A landscape with many peaks, sampled at points; each row gives a point and its height.
From any point a climber steps to the highest of the 2 points nearest to it. It stops when none of these is higher. Distance is the straight distance between rows; heights are no part of it.
<159>: [150 132 114 153 102 148 149 101 127 130  94 123 124 138 141 122 118 117
 156 139 111  91 105 123 138 115 124  95 171 178 108 184 163 172  72 165
 123 143 139  97 129 125 169 138 140 134 105  97 134 166]  height 55.5
<1195>: [182 155 116 117  92 145 103 105  60 104 146 112 153 146 176 123 135 119
 146 136 151 106 137 138  91 151 106  80 157 151 152 212 127 107  75 146
 103 158 148 104 117 142 165 111 155 216 148  66 123 115]  height 62.8
<1125>: [135  79 149 169 178 101  94 162 158 110  35 117 163 161  83 141 101 142
 128 138 131  90 170 132 118  99 114 163 155 105 154 114 117 107 171 132
  82 107 121  79 123 114 145  77 124 124 114  99  92 115]  height 32.9
<444>: [110 143 131  63  90 101  81 108  98 121 156 119 148  79 106 136 119 102
 119 146  85 114  89 176 155 180  81  32 124 133 173  71 109 108 159 137
 125 175 112 120 104 120 101  87 149 137 165 142 150 134]  height 18.8
<661>: [158 104 140 138 106 156 100 183  66 157 185 149 118  78 196 123 154  75
 122  42 177 122 122  99 120 165 119 115 129 102 121 135 126  99 154 156
 154  66 107 119 111 152  87 137 147 150 168 134 148 107]  height 64.4
<570>: [102 143 150  91 124  92 124 114 178 135 155  96 124 127  89 115 125 149
  70 166  96 158  79  78 110 107 129 188  86 134  82 104 107 143 177 117
 136 138 103 179 150 155  88 140  91 109 116 143 156 147]  height 46.6
<1216>: [105 137 151 113  66  91  86 122 138 119 151  74 166 127 103 117 107 110
  82 158 107 115  66  75 112 109 144 127  69 117 134  92 113 123 166 175
 146 152  98 142 108 119  34 133 103 103 152 158 130 134]  height 16.7
<1102>: [127 161 127  92 179 126 171 103 150  99  80  99 146 174  97 155 122 145
 129 165 140 110 187 112 103  77 159 142 148 127 192 124  89 102 104  99
  67 179 166 134 108 124 182 119 101  97 134 107 129 124]  height 41.7
<94>: [ 99 144 148 136 147 135 122 118  89 151 181 140 121 106 176 143 131 132
 121 122 130 168 119 116  95 141 167 128 103  83 182  94 112 119 150 117
 147  98 108 146 127 115  87 104 147 124 141 130 104 105]  height 50.3
<717>: [119 114 126 159 195  87 165 155 185 144  88 177  85 126 120 141 117 138
 106 125 113 178 212 150 108 141  92 156 131 122 116  94 134 160 178  65
 107 112 131 127 153 157 178 109 141 105  89 136 142  88]  height 20.3
<305>: [ 99 105 129 143 160  99 140 193 159 154 107 174  81  97 106 116 138 132
  89 122 100 158 162 149 145 165  83 144  97 127 100  55 140 149 180  75
 140 109 117 129 152 149 149 145 143 109 105 185 160 118]  height 23.0
<653>: [186  97 111 118 150 103  93 129 146  95  99 105 155 165 128 152 108 164
 184 149 116 166 168 171  80 123 116 143 165 174 140 182  96 143  81  92
  87 137 123  79 135 152 134  87  99 147  83  52 108 138]  height 76.5
<130>: [176  78 115 142  87 161  71 220  88 168 146 136 115  93 167 108 152  80
 140  65 175  88 156 138 141 173  59 114 147 124 102 165 155 111 127 147
 128  96 125 103 119 146 126 146 155 169 152 133 138 101]  height 70.3
<437>: [159 115 128 147 102  78  73 170 132 144  84 145 147  99  94 105 129  79
 121 105  56  98 179 143 152 173  71  58 158 133 149  22 104 161 147 115
 143 152 132  68  92 130 156 100 136  85 146 128 169  96]  height 24.6
<300>: [166 154 149  63 113 175 148 120 138  86 119  87 116 181 108 133 166 110
 142 141 174 102 115 130 159 104 136 160 159 171  84 197 117 102  46 114
 112 157 150 133 142 144 132 152 105 138 134 156 128 152]  height 36.5
<1171>: [110 116 156  86 177 122 144 113 176  96 150  96 112 118  77 122 119 145
 105 147 108 141  93 119 160  94 136 191 102 134  57 137 130 140 148  97
 133 105 114 186 146 119  84 140  85 106 112 161 147 179]  height 50.1
<1081>: [122 130 133 184 123 141 125 174 148 160 105 149 125 109 131 122 129 104
 115  81 149 109 145  96 148 135 125 179  98  95 112  85 139 129 158 178
 136  80 133 133 110 116 114 157 129  82 132 186 128  94]  height 8.6
<433>: [ 78 139 158 107 191 157 146  95 122 103 142 120 140 144  59 124 155 167
 147 222 165 130 130 162 136 120 152 164  89 100 193 126 106  70 146 102
 121 115 140 166 167  99  78 121 141 162 138 155 109 137]  height 38.4
<37>: [ 93 157 133 148 191 133 167  98 138 129 116 128 144 182  63 131 121 170
 127 196 166 118 162 139 111 100 157 169 109  85 209 133 131  92 145 111
  95 123 143 147 154  79 139 108 148 149 119 126  90 118]  height 36.1
<418>: [145 112 165 153 179 111  94 170 129 104  50 110 165 142 101 130  88 111
  96 105 113  84 186 103  97  95 120 133 153  87 171  78  99 116 179 131
  96 129 135  86  96 139 164 100 140  86 155 100 123  92]  height 30.8
<595>: [143  80 135 114 161 131 128 113 135  79 107 127 146 127 122 135  99 178
 184 145  86 164 147 151 125  98 119 146 193 150 133 182 138 150 109  91
  74 113 122  90 152 123 167  88 108 135  92  76 109 160]  height 83.4
<621>: [160 113 108 150  97 158  95 131 108 127 127 152 133 143 159 139 162  98
 173  89 161 116 150 113 138 146 119 133 145 114 121 134 127 119  90 176
 129 126 146 114  97 123 153 128 121 131 131 124 117 106]  height 64.6
<507>: [ 40 139  97 122 158 115 147  78 119 173 134 168 111  85 102 127 131 129
  85 176  89 153 107 181 132 157 130  83 112 113 163  76 134 135 169 102
 148 150  94 128 159 109 137 130 161 125 135 135 125 150]  height 31.6
<189>: [109  96 134 147 148 172 149 129  91 151 132 177  90  87 170 124 137 102
 161  67 109 123 162 145 168 138 118 101 169 119 122 109 164 161 129 143
 141  96 143 110 113 122 172 117 155  86 144 121 146 158]  height 60.3
<668>: [173 129 178  94 143 153 102 148 102 102 200  92 152 141 173 134 106 146
 114 104 174 152 115  61  88 138 125 169 103 100  91 177  89  79 120 120
 136  92  91 118 145 163  92  94 112 182 163  70 114 102]  height 62.7
<482>: [152 133 132 155 154  90 139 168 146 156 101 124 109 114 183 120  76 120
  65  93 115 131 143  60  85  99 104 158 145 124  91 143 112 142 171 123
 122 154 118 102 130 169 200 142 119  87 134  67 146 120]  height 15.7
<1214>: [147 149 128 168 195 140 134 137 120 135  91 153 129 158 139 136 130 140
 130 145 165 125 217 111  74 129 152 153 134  93 197 151  87  91 134 103
  81 135 144 126 126 136 195 117 152 137 153  77 115  67]  height 47.7
<964>: [137 140 160 133  93 106  87 151 131 148 114  88 158 112 104  95  68  93
  67 137 100  59  82 111 133 131  78  77 147 129 141 142 167 134 163 188
 106 169 112  82 128 108 137 120 127 148 150  84 128 144]  height 16.9
<801>: [152 106 137 189 131 124 112 196 129 166 131 154 111 102 186 113 109 117
 134  50 149 130 140  87 111 131 119 204 123  89  93 149 135 127 160 158
 133  55 111  97 103 142 132 133 129 106 124 129 125  88]  height 10.1
<942>: [121 136 109  88  83 161 102  98 103 118 141 123 126 137 108 128 175 127
 181 132 135 122 114 166 171 144 140 120 136 137 127 108  98  93  87 134
 134 153 149 151 107 112 104 120 117 117 135 180 130 150]  height 76.6
<746>: [166 107  87 149 109 121  76 134 112  95 102 134 139 153 147 146 135 136
 190 115 130 145 161 143 100 138 115 122 164 141 148 138 109 126  84 122
 101 141 140  97 108 132 152  84 124 137  95  91 107 110]  height 70.1
<1227>: [109 133 129 120  85  90 128  83 128 126 141 107 154 120 137 117  75 134
 123 118  37 161  86 101 106 103 137  76 142 155 129  94 131 199 127 144
 121 184 104 102 107 106 129  95  96  77 116  89 138 144]  height 23.9
<952>: [115 181 145  85 184 150 148 109 108 118 153 117 123 133 109 116 125 146
 131 201 158 145 140 140 103 151 113 132 136 154 132 213 102 107 105  59
 123 155 135 142 195 139 169 138 156 217 171  82 114 126]  height 52.1
<901>: [120 148 130 132 130 162 171  88 118 134 152 127 120 130 177 118 115 131
 124 121 133 141  81 113 130 106 143 114 159 152  70 208 158 152  84 150
 155 124 117 116 166 132 134 139 139 150 128  90 114 177]  height 52.3
<568>: [ 98 119 123 105 119  69 126 116 179 128 126 131 124 134  77 123 131 148
 106 150  75 174 108 123 101 123 109 166 106 147  82  71 122 174 153  68
 126 155 107 156 141 143 111 122 102  95  66 147 147 124]  height 42.5
<191>: [150 106 100 125  97 141 134 101 144  87 161 136 139 157 114 153 129 183
 181 139 123 160 110 155 145 121 145 179 130 159  90 170 148 137  68 123
 156  92 147 146 151 113 101 130 115 134  83 156  93 169]  height 33.4
<1030>: [134 134 134 131 190  94 181 132 206 108  43 115 106 161  99 145 114 125
 124 154 109 115 171 136 124  75 122 143 150 166 102 130 125 179 129 103
 104 151 128 123 143 149 171 147 100  94 104 113 158 163]  height 36.7
<67>: [107 147 141 141 137 113 123 128 101 161 191 125 131 104 206 132  91 134
  69  89 138 153  89  87  77 140 150 101 112 110 139 135 129 124 177 135
 151 126  87 106 118 140 115 123 138 119 159  98 126 107]  height 55.6
<928>: [122 124 178  93 155 151 179  93 135  81 130 101 126 152  99 126 125 103
 118  90 112  93 120 113 166  55 168 153 146 126  83 106 170 140 122 156
 145 107 148 180 111  79 114 147 102  43 146 153 142 192]  height 64.5
<759>: [ 78 151 126  81  73  86 109 108 123 155 167 108 146  92 108 149 109 113
  79 155 104 116  53 146 126 166 120  12 100 150 158 106 136 109 165 150
 154 190  89 131 123 117  78 134 137 164 162 137 143 143]  height 16.4
<176>: [155 128  92 194  68 114 133 151 149 155  79 166 127 140 150 118 145  89
 145  96 102 111 139 128 138 129 127 113 137 149 114  72 159 188  97 157
 154 143 142 111 104 134 149 174 125  75  95 136 141 118]  height 1.6
<767>: [155 107 146 130 135  85  57 180 144 114  78 126 143 115  95 123 103 115
 109 114  87 123 174 119 119 142  90 111 135 109 144  38  94 146 162 101
 109 143 114  86 100 141 123  92 120  80 130 119 144  81]  height 27.8
<962>: [ 89 141  97 184  85  92 146 116 125 191 128 155 137 102 147 127 130 122
  79 109 101 142 115 113 119 141 167 100  80 119 142  39 156 162 166 156
 178 107 131 143 100 131  89 149 135  73 116 179 133 103]  height 5.7
<1201>: [146 109 158  79 161 151 157 135 152  68 156  89 117 139  87 145 160  97
 143  82 155 113 148 119 180  94 138 181 139 126  81 134 143 128 109 121
 125 100 145 182 109 109  96 161  84  82 128 191 143 175]  height 68.1
<244>: [ 65 118 139  76 154 106 154  86 135 129 145 143 101  79 104 126 132 121
 111 150  64 176 101 170 164 143 114  76 129 143 116  73 115 157 153  61
 156 152 114 153 145 145 152 125 124  92 128 123 150 146]  height 35.9
<1127>: [181 107  99 119 116 124  86 193 121 140 159 123 110 113 183 126 140 120
 126  93 179 141 130 128 106 189  70 126 132 161 105 185 124  94 120  79
 125 125 123 108 159 187 147 141 137 214 129  90 116  90]  height 74.1
<999>: [159 135 116 114 111 151 113 149 114 128 184 125 141 136 171 128 149 151
 149 118 180 167 118  98 102 170 121 168 117 135 108 191 108 105  94 117
 142 116 131 128 157 165 113 133 116 202 137 101 116  90]  height 67.8
<324>: [114 137 115 207 113 113 130 135 130 186 103 153 147 110 136 119 125 131
  77 117 120 112 120  98  96 126 155 155  78  95 152  75 142 124 186 180
 151  68 112 136 120 125  70 140 155  75 124 186 102  74]  height 7.2
<726>: [118 112 131 193  96 121 122 155 142 154 124 122 145 120 124  99 135 140
 111 142 160 102  84  92 118 108 162 189  71  92 113 117 141 110 174 200
 143  59  99 154 127 108  43 149 138 135 127 177 102 112]  height 5.9
<1123>: [137 127 138 158  88 118  90 136 120 121  68 107 178 131  69  90  86 116
 115 159  86  58  92 136 146 125 104  62 127 127 169 104 149 152 135 196
 107 166 128  74 102  71 123  94 130 127 137 113 124 142]  height 15.2
<483>: [140 143 129 104  85 105  75 125  87 119 134 127 156  88 105 109 120  97
 127 124  77 103 156 156 154 175  87  25 146 131 178  17 104 142 148 142
 128 173 140  98  63 103 145  90 141  87 169 131 162  98]  height 21.5
<264>: [159 112 148 133 177 143 107 178 146 100  91 127 115 159 127 150 152 109
 148 105 172 119 218 124 114 120 126 163 133  98 154 137  91  80 141 110
  84 135 164 120  98 139 167 133 132 129 138 148 123  86]  height 51.3
<627>: [125 135  72 177  82 124 123 141 132 170 103 145 118 122 136 125 147 127
 126 150 162  98 106 156 134 174 104  95 119 142 126 154 167 138  95 163
 144 129 122 108 149 127 141 167 154 173 108 140 114 131]  height 4.9
<92>: [162 119 119 195  85 113 131 161 182 139  95 112 157 173 125 118 147 132
 124 128 164  92 100  69  85  98 152 211  77 125  93 156 137 109 127 191
 139  93 110 150 114 123  71 161  97 123  93 152 108 105]  height 4.8
<574>: [122 145 132 123 109 135 124 144  97 171 171 114 118 107 182 113 104 115
  65  87 166  93  94 103 108 154 121  76 131 122 119 177 154 108 157 158
 143 140 107  90 131 150 127 157 146 175 176  89 151 130]  height 60.5
<7>: [126 100 140 148 136 129 149  87 135  75 115 114 164 155 123 136  65 176
 168 130  98 138 127 107 128  63 163 139 164 119 143 139 143 136 125 163
  87 100 126 101 107  69 124  80 110  94 101  97 102 149]  height 28.7
<632>: [110 115 135 132 150 171 136 108  88 134 167 181 105 103 175 160 158 136
 179 112 123 173 120 160 148 152 151 126 123 105 151  98 123 107 120 105
 163  85 132 152 125 108 116 111 145 133 138 141 118 117]  height 45.9
<1179>: [162 121 131  73 147 168 117 166 128  55 137  87 131 163  87 155 194 142
 198 136 194 126 147 171 153 125 152 179 109 119 129 175  95  62  87 106
 114 116 167 152 132 109  74 123 117 159 118 212 121 128]  height 68.2
<1126>: [139 116 155 101 143 134 156 106 146  65  95  64 143 165  92 138 102 150
 154 118 108 102 128 109 143  58 143 154 184 158 112 171 138 143 105 152
  74 130 144  92 113  98 149 130 102 119 105  97 109 180]  height 30.4
<1154>: [133 108 148 124 200 110 135 162 176 100  56 102 130 152  89 137 102 135
 116 141 137  96 185 121 124  93 109 141 165 122 126 140 119 135 145 107
  78 152 148 109 133 136 167 113 124 131 120 102 123 147]  height 34.9
<779>: [164 138 112 133 104 153 126  96  88 119  99 119 124 142 168 129 147 112
 159 130 121 119 150 133 107 108 114  47 190 186 133 209 126 153  66 144
  99 157 134  86 115 152 198 121 151 174 127  63 142 130]  height 59.0
<475>: [ 95 124  73 216 104 136 145 154 133 183 101 182 100 120 156 108 154 123
 131 112 169 105 131 156 148 152 119 143  97 115 114 134 186 146 120 173
 161  85 138 121 146 121 125 184 155 144 110 180 120 142]  height 3.8
<702>: [ 77 145 108 151  97 107 162  92  94 201 143 170 107  97 188 136 144 112
  96  99  83 155 105 150 136 156 166  45 104 137 133  42 168 179 152 120
 193 142 145 133 112 140 124 172 140  67 119 154 143 122]  height 4.0
<974>: [ 96 139 157 123 184 154 181  93 127 101 107 109 122 133 110 137 118 144
 134 156 124 102 121 113 143  87 145 142 167 124 126 159 148 125 112 143
 114 134 140 136 146 109 166 136 120 133 135 115 127 167]  height 32.0
<184>: [139 201 128  59 142 142 140  84 128  84 112  84 132 165  87 119 161 150
 142 177 163 120 142 121 115  98 171 138 119 148 166 152  65  75  86  93
  93 194 162 141 117 121 152 137 101 144 155 139 138 150]  height 39.5
<378>: [130 163 116 143 137 135 123 105 139 132 100 130 137 159 129 142 127 131
 138 142 142 124 158 115  91 112 142 132 135 120 192 108  92 106 125 141
  91 170 137 133 120 129 173 104 133 120 139 111 137  86]  height 44.4
<1087>: [142 133 129  90 130 192 141  89  95  73 156 124 145 172 112 155 183 151
 193 132 155 137 135 155 155 130 173 151 117 130 148 142 104  81  71 130
 146 118 160 164 122  90  79 124 125 128 128 180 108 147]  height 71.9
<470>: [ 98 131 104 107  96 100 115  94 123 125 164 120 134 110 119 134 166 120
 114 163 126 149  90 139 124 137 179 130  67 126 148  73 101 116 146 116
 163 120 109 202 134 136  37 145 125 138 136 173 122 123]  height 73.7
<183>: [138 124 137 155 177 105 138 151 143 142 103 166 100 124 168 150  96 121
  99  80 106 162 194  96 108 121 115 169 134 111 147 101 103 146 168 100
 112 116 138 125 105 159 200 114 122  69 127  99 153  81]  height 17.9
<567>: [158  95 130 123  97 133  95 189 101 172 160 113 101  93 175  94 113  90
  84  49 162  94 100 117 127 174  62  94 150 132  99 183 175 126 153 147
 128 100 120  83 137 169 139 157 134 162 160  90 142 119]  height 65.0
<484>: [128  74 125 146  95 131 108 177 132 133 162 125 134  83 132 130 124 140
 135 100 120 147  86 111 150 140 120 195  99 110  78 125 149 121 141 145
 158  37 100 143 126 125  38 109 115 132 109 175 125 146]  height 28.5
<971>: [127 119 103 143  68 116 140  56 133 105 120 122 154 150 132 137  99 158
 175 131  69 161 121 121 107  83 162 111 144 140 146 106 137 181  91 159
 106 149 144 110  96  92 116  94 111  80  74  92 114 134]  height 26.5
<377>: [137 140 133  87 152 170 137  97  96 104 140 125 108 126 139 121 135 125
 153 149 145 139 136 159 144 126 121 102 159 155 111 199 110 106  89  85
 109 145 153 123 159 143 185 128 149 179 140 110 138 135]  height 48.6
<529>: [ 80 185 110  89 147 119 153 124 130 176 119 111  99  93 115  96 128  79
  52 158 145  80 100 152 149 154 106  59 128 143 139 135 123 111 151 110
 144 197 129 145 166 153 189 168 162 166 185 125 159 139]  height 7.3
<462>: [ 74 166  95 118 144 113 168  98 134 164 114 140 110  88 118  99 114 130
  76 176 130 108 131 167 134 149 105  53 155 139 165 170 141 146 150 108
 117 182 115 115 158 138 202 140 172 167 158  75 144 134]  height 8.7
<810>: [ 69 117 110 140 125 124 142 140 147 167 128 158  91  98 124  94 117 129
  97 132 100 135 104 157 159 146 108 116 106 126  88  95 166 168 167 110
 167 103 110 127 157 130 126 152 133 114 103 165 138 172]  height 25.8
<887>: [ 42 147 103 142 131 120 169  83 135 193 143 165  98  87 141 111 139 143
  55 154 120 140  82 174 129 132 145  76 103 114 138  70 170 165 190 110
 190 114  97 142 156 136 109 171 148 118 124 155 142 180]  height 28.4
<737>: [171  88 137 105 164 140 120 219 197 100  85 106 112 174  94 152 185 101
 163  97 201 106 203 142 149 128 120 172 130 116 108 145 103 100 123 107
 104 139 161 137 115 145 124 148 118 125 122 208 144 110]  height 54.2
<724>: [133 101 170  81 182 162 138 170 140  72 158  85 130 155  94 146 155 125
 163  97 174 131 153 108 160 111 148 196 108 106 101 142 101  71 117 113
 107  90 141 171 112 133  85 134 104 136 143 195 136 137]  height 72.0
<832>: [108 156 186  84 204 206 162  95  93  91 147 123 120 128 114 142 136 144
 141 149 160 110 115 139 158 121 166 142 144 107 143 168 118  79 102 104
 135  98 132 141 166  91 110 129 154 191 165 123 122 170]  height 43.8
<679>: [138 142 164  76 170 219 161  96  67 101 156 149 109 128 143 139 157 124
 172  92 148 106 146 154 152 128 145 112 169 130 129 171 114  99  82  90
 144 110 142 146 135 124 143 115 147 162 166 116 132 161]  height 45.8
<1235>: [179 123 132 118 109 172 154 125 135  82 134 108 137 182 104 142 167 143
 180 117 181 114 117 140 169 103 137 185 167 158  77 212 150 130  36 145
 126  95 133 134 135 116 102 143 114 151  91 162 103 177]  height 35.2
<654>: [109 152 107 131  95 142 133 122 114 166 108 133 109 105 135 112 148  84
 108 132 140  83 112 167 159 166 108  55 139 142 145 132 150 124 129 161
 139 176 148 123 134 137 155 162 163 163 163 135 146 135]  height 6.1
<1210>: [161 190 103  75  92 148 112  97 127  93  95  96 122 184  85 114 186 117
 164 174 185  85 114 171 122 112 150 113 146 187 128 177  85  79  53 117
 101 189 170 140 117 137 141 146 100 154 128 165 131 151]  height 37.9
<1178>: [123 109 103 120  72  96  88 112 110 131 154 138 146 121 141 146 166 119
 147 127 123 167 126 128 127 150 163 119  81 117 153  48  98 117 116 130
 148 119 133 153  88 146  71 113 111  97 123 187 136  91]  height 74.8
<208>: [122 198 125 110 172 141 170 130 120 152 166 139 115 140 137 127 159 143
 133 172 181 187 151 127  80 148 152 151  86 147 127 171  94 123 107  72
 145 163 154 162 173 153 157 168 139 184 157 100 126  98]  height 56.3
<562>: [149  69  90 155  72 108 107 149 140 111 144 143 155 133 117 141 136 163
 169 121  99 170  86 141 141 131 124 192 115 132  86 133 162 155 108 139
 150  79 125 139 135 117  75 110  96 117  55 151 108 142]  height 31.2
<1021>: [174  98 127 164 137 115  86 184 122 153 105 131 126 124 167 110  89 121
  84  64 141 124 137  83 100 138  91 128 148 109 121 151 124 144 175 137
 114 131 103  92 122 168 166 125 126 147 130  44 130  88]  height 13.8
<713>: [143 144 140 166 112 168 145 106  82 141 141 128 127 120 223 109  99 145
 122  99 142 126 111  89 103 114 139  95 155 132 121 204 155 141  95 174
 133 112 126  89 135 130 178 124 155 156 131  47 114 127]  height 52.0
<523>: [192 111 109 101  97 125  68 153  95 115 140 101 133 137 167 123 125  94
 129  96 146 113 134 125 106 170  69  92 156 158 133 169 108  95 111 129
 100 146 135 112 115 176 148 116 128 191 139  59 125  89]  height 67.7
<804>: [129 119  95 178 112 107 162 108 144 143 146 189 128 157 129 152 145 182
 151 161 117 199 136 142 105 143 138 199  83 138 128 105 155 151 115  80
 144  98 147 167 140 132 111 132 118 123  59 141 103  94]  height 1.0
<753>: [184 120 122 180 118 117  88 181  85 159 148 156 140 109 209 122 123 111
 117  52 149 134 168  69  80 143 108 149 133 102 136 141 112 106 167 165
 127 107 124 107  76 172 163 129 145 106 143  85 120  53]  height 11.9
<426>: [150 107 156  58 150 116 107 158 130  92 188  93 135 113 132 140 118 146
 140 119 145 163 127  87 129 132 122 177 120 108  88 139  85  98 117  98
 119 107 115 125 134 157  97  99  90 139 145 129 141 110]  height 57.8
<1176>: [124  91 121 124 156 119 148 144 122 139 133 182  85  81 158 138 112 121
 162  54  78 172 169 134 165 133 115 133 160 145  80  92 154 177 122  95
 130  98 141 125 125 154 191 120 119  70 114 114 159 132]  height 66.7
<336>: [ 71 164  84 120  96  97 147  57 106 160 138 149 138  99 137 140 126 136
 107 181 105 121  82 192 134 149 122  17 141 154 180 146 156 143 133 139
 142 200 107 124 131 108 160 126 181 167 147 100 121 128]  height 10.5
<539>: [115 119 146 149 160 186 146 108  65 137 135 149 105  87 189 109  94 126
 116  96 122 105 138 138 143 113 130  91 160 100 137 162 170 129 149 150
 125  90 124 108 114 114 158 118 172 139 148  77 115 152]  height 55.7
<421>: [101 143 154 115 119  95 118 125 139 147 129 115 146 112 130 108  60 113
  74 115  59 133 101  73 131 110 115  92 128 120 113  75 129 165 176 153
 130 164 100 103 116 105 135 103 122  74 156 101 152 136]  height 21.2
<891>: [187 114 121 145 131 138 127 188 192 117 104 128 103 181 116 141 162 114
 158 126 197 128 166 125 142 114 120 194  99 142  88 170 126 114  75 128
 124 115 150 159 140 157 118 182 106 160 108 171 130 107]  height 57.0
<921>: [ 95 136 137  74  62  75  93 138 125 150 173  77 148  85  93 116 112  90
  66 139  95 104  43 104 145 156 122  83  95 149 129  82 117 124 165 148
 172 143  82 148 122 129  31 146 114 135 161 156 147 157]  height 14.7
<1186>: [139 131 152 103  79  82  84 145 133 129 152  72 158 117 132 116  67 113
  75 122  94 117  64  63 116 124 104 112 126 130 118 121 128 144 161 154
 122 176 100 107 124 124  98 103  99 124 149 104 138 132]  height 18.9
<289>: [157  92 102 170 108 153 111 168 139 122 114 145 123 149 124 139 172 110
 189 100 170 102 143 147 168 143 121 157 126 131  94 136 146 121  81 148
 135  97 138 150 134 128 114 161 133 125 100 182 115 127]  height 60.4
<1257>: [104 124 119 174  73 100 160 115 128 174 105 164 128  95 141 116 144 111
 126 111  52 122 119 145 163 140 137  55 132 151 116  44 173 202 110 149
 180 155 160 114 106 112 169 152 138  66 118 127 154 129]  height 2.2
<1047>: [114 163 116 118 137 120 143 105 154 125 145 137 117 156 108 127 158 145
 129 183 159 153 129 115 105 135 147 161  90 128 127 117  96 122 112  95
 134 154 153 187 151 138 135 156 122 156 130 150 143 118]  height 60.9
<510>: [122 136 121  84 126 116 110 127 144 102 171  97 133 135  97 120 168 141
 134 192 158 171 120 116 110 137 141 167  77 120 106 118  60  98 129  87
 136 123 102 181 145 152  60 128 102 168 127 170 135 120]  height 66.3
<212>: [ 84 103 145  95 179 131 119  99 106 126 170 170 104  77 126 146 115 123
 144 124  67 184 130 160 159 154 127 118 137 102 146  76 104 129 153  67
 138 100 103 139 126 113 129  94 133 108 118 144 126 140]  height 40.8
<339>: [149  92 161  74 138 131 109 151 172  93 154  79 135 134  81 137  93 149
 129 142 120 142  86 110 151 110 106 187 129 124  50 168 131 128 122  94
 119 100 110 129 155 128  98 109  87 146 102 149 128 165]  height 53.3
<375>: [ 87 133 143  85 183 172 147 105  99 109 148 137 124 112  82 140 131 139
 146 194 126 120  89 197 173 134 139 120 133 105 169 137 128  84 147  91
 144  96 101 158 176  88 104 113 176 184 146 166 108 175]  height 41.2
<215>: [146 131  98  70  78 128  93  94 102  84 153 129 135 156 122 138 176 139
 200 128 124 149 151 148 135 138 151 136  99 139 155  59  83  81  88 114
 118 132 150 164  81 124  93 116  95  67 114 194 129 103]  height 83.6
<700>: [112 143  85 223  80 147 181 114 136 178  76 184 108 131 149 115 153 115
 123 115 130  94 142 154 152 131 155  97 118 120 124 104 194 182 106 186
 168 130 166 131 114 109 152 183 153  83 117 153 131 136]  height 2.7
<310>: [ 94 158 154 159 167 144 170  88 135 137  93 121 138 160 107 129  94 154
  97 174 145 115 121  95 127  73 163 163 122  85 163 140 139 116 157 167
 100 117 133 137 129  89 130 112 126 105 151 129  97 136]  height 34.0
<489>: [130  94 134 132 148 117 137 120 135 119 116 149 104 113 129 130 105 134
 135 119  73 143 156 138 133 114 119 120 165 132 122 137 130 166 127 111
  98 119 117 108 136 141 187 103 130 109 106  71 134 135]  height 75.3
<970>: [110 132 133 118 170  91 168  98 208 108 111 128 111 141  53 133 121 159
 117 181  97 136 154 147 126  88 122 168 128 151 109 112 116 162 149  75
 104 140 135 162 163 130 136 131 107  94  84 138 140 163]  height 38.9
<1133>: [180 143 119 183 116 113 131 134 164 119 122 130 145 187 156 134 120 149
 151 115 163 148 122  77  70  96 161 209  97 107 126 155 121 127 104 164
 129 103 120 136 133 126  92 135  90 127  89 114  86  74]  height 3.9
<721>: [ 88 154 107 141  89 140 147  57  90 154 122 156 134 106 135 143 121 130
 136 160  84 101 100 196 150 131 152   9 123 121 168  94 177 137 129 165
 144 188 123 124 109  82 119 109 168 121 141 121 110 157]  height 12.1
<989>: [ 82 137 146 158 101 127 127  95 128 135 102 124 159 108 104 102  89 130
  94 174  84  90  71 149 151 107 129  52 126 124 157 125 181 149 150 197
 129 167 108 110 114  66 102 115 151 122 134 109 109 169]  height 13.7
<225>: [147 127 131 163 127 104 139 141 138 134 174 150 127 163 131 147 124 174
 174 137 137 199 147 104  75 139 146 214  88 110 155 129 115 124 120  96
 134  83 129 139 148 125  99 100 101 128  82 126  86  56]  height 2.5

Call two points neighbours if one is among the 2 nearest of the other. Go from one point of each pair to the other, from neighbour to neighbour, staying as high as possible. Name the lowest point that can't be avoided.
<1127> and <595> | <713>
<130> and <595> | <726>
<215> and <724> | <1179>

Where does a climber stop that starts at each point below?
<1081> | <130>
<444> | <1127>
<970> | <1127>
<810> | <130>
<989> | <215>
<700> | <215>
<1126> | <215>
<191> | <595>
<264> | <595>
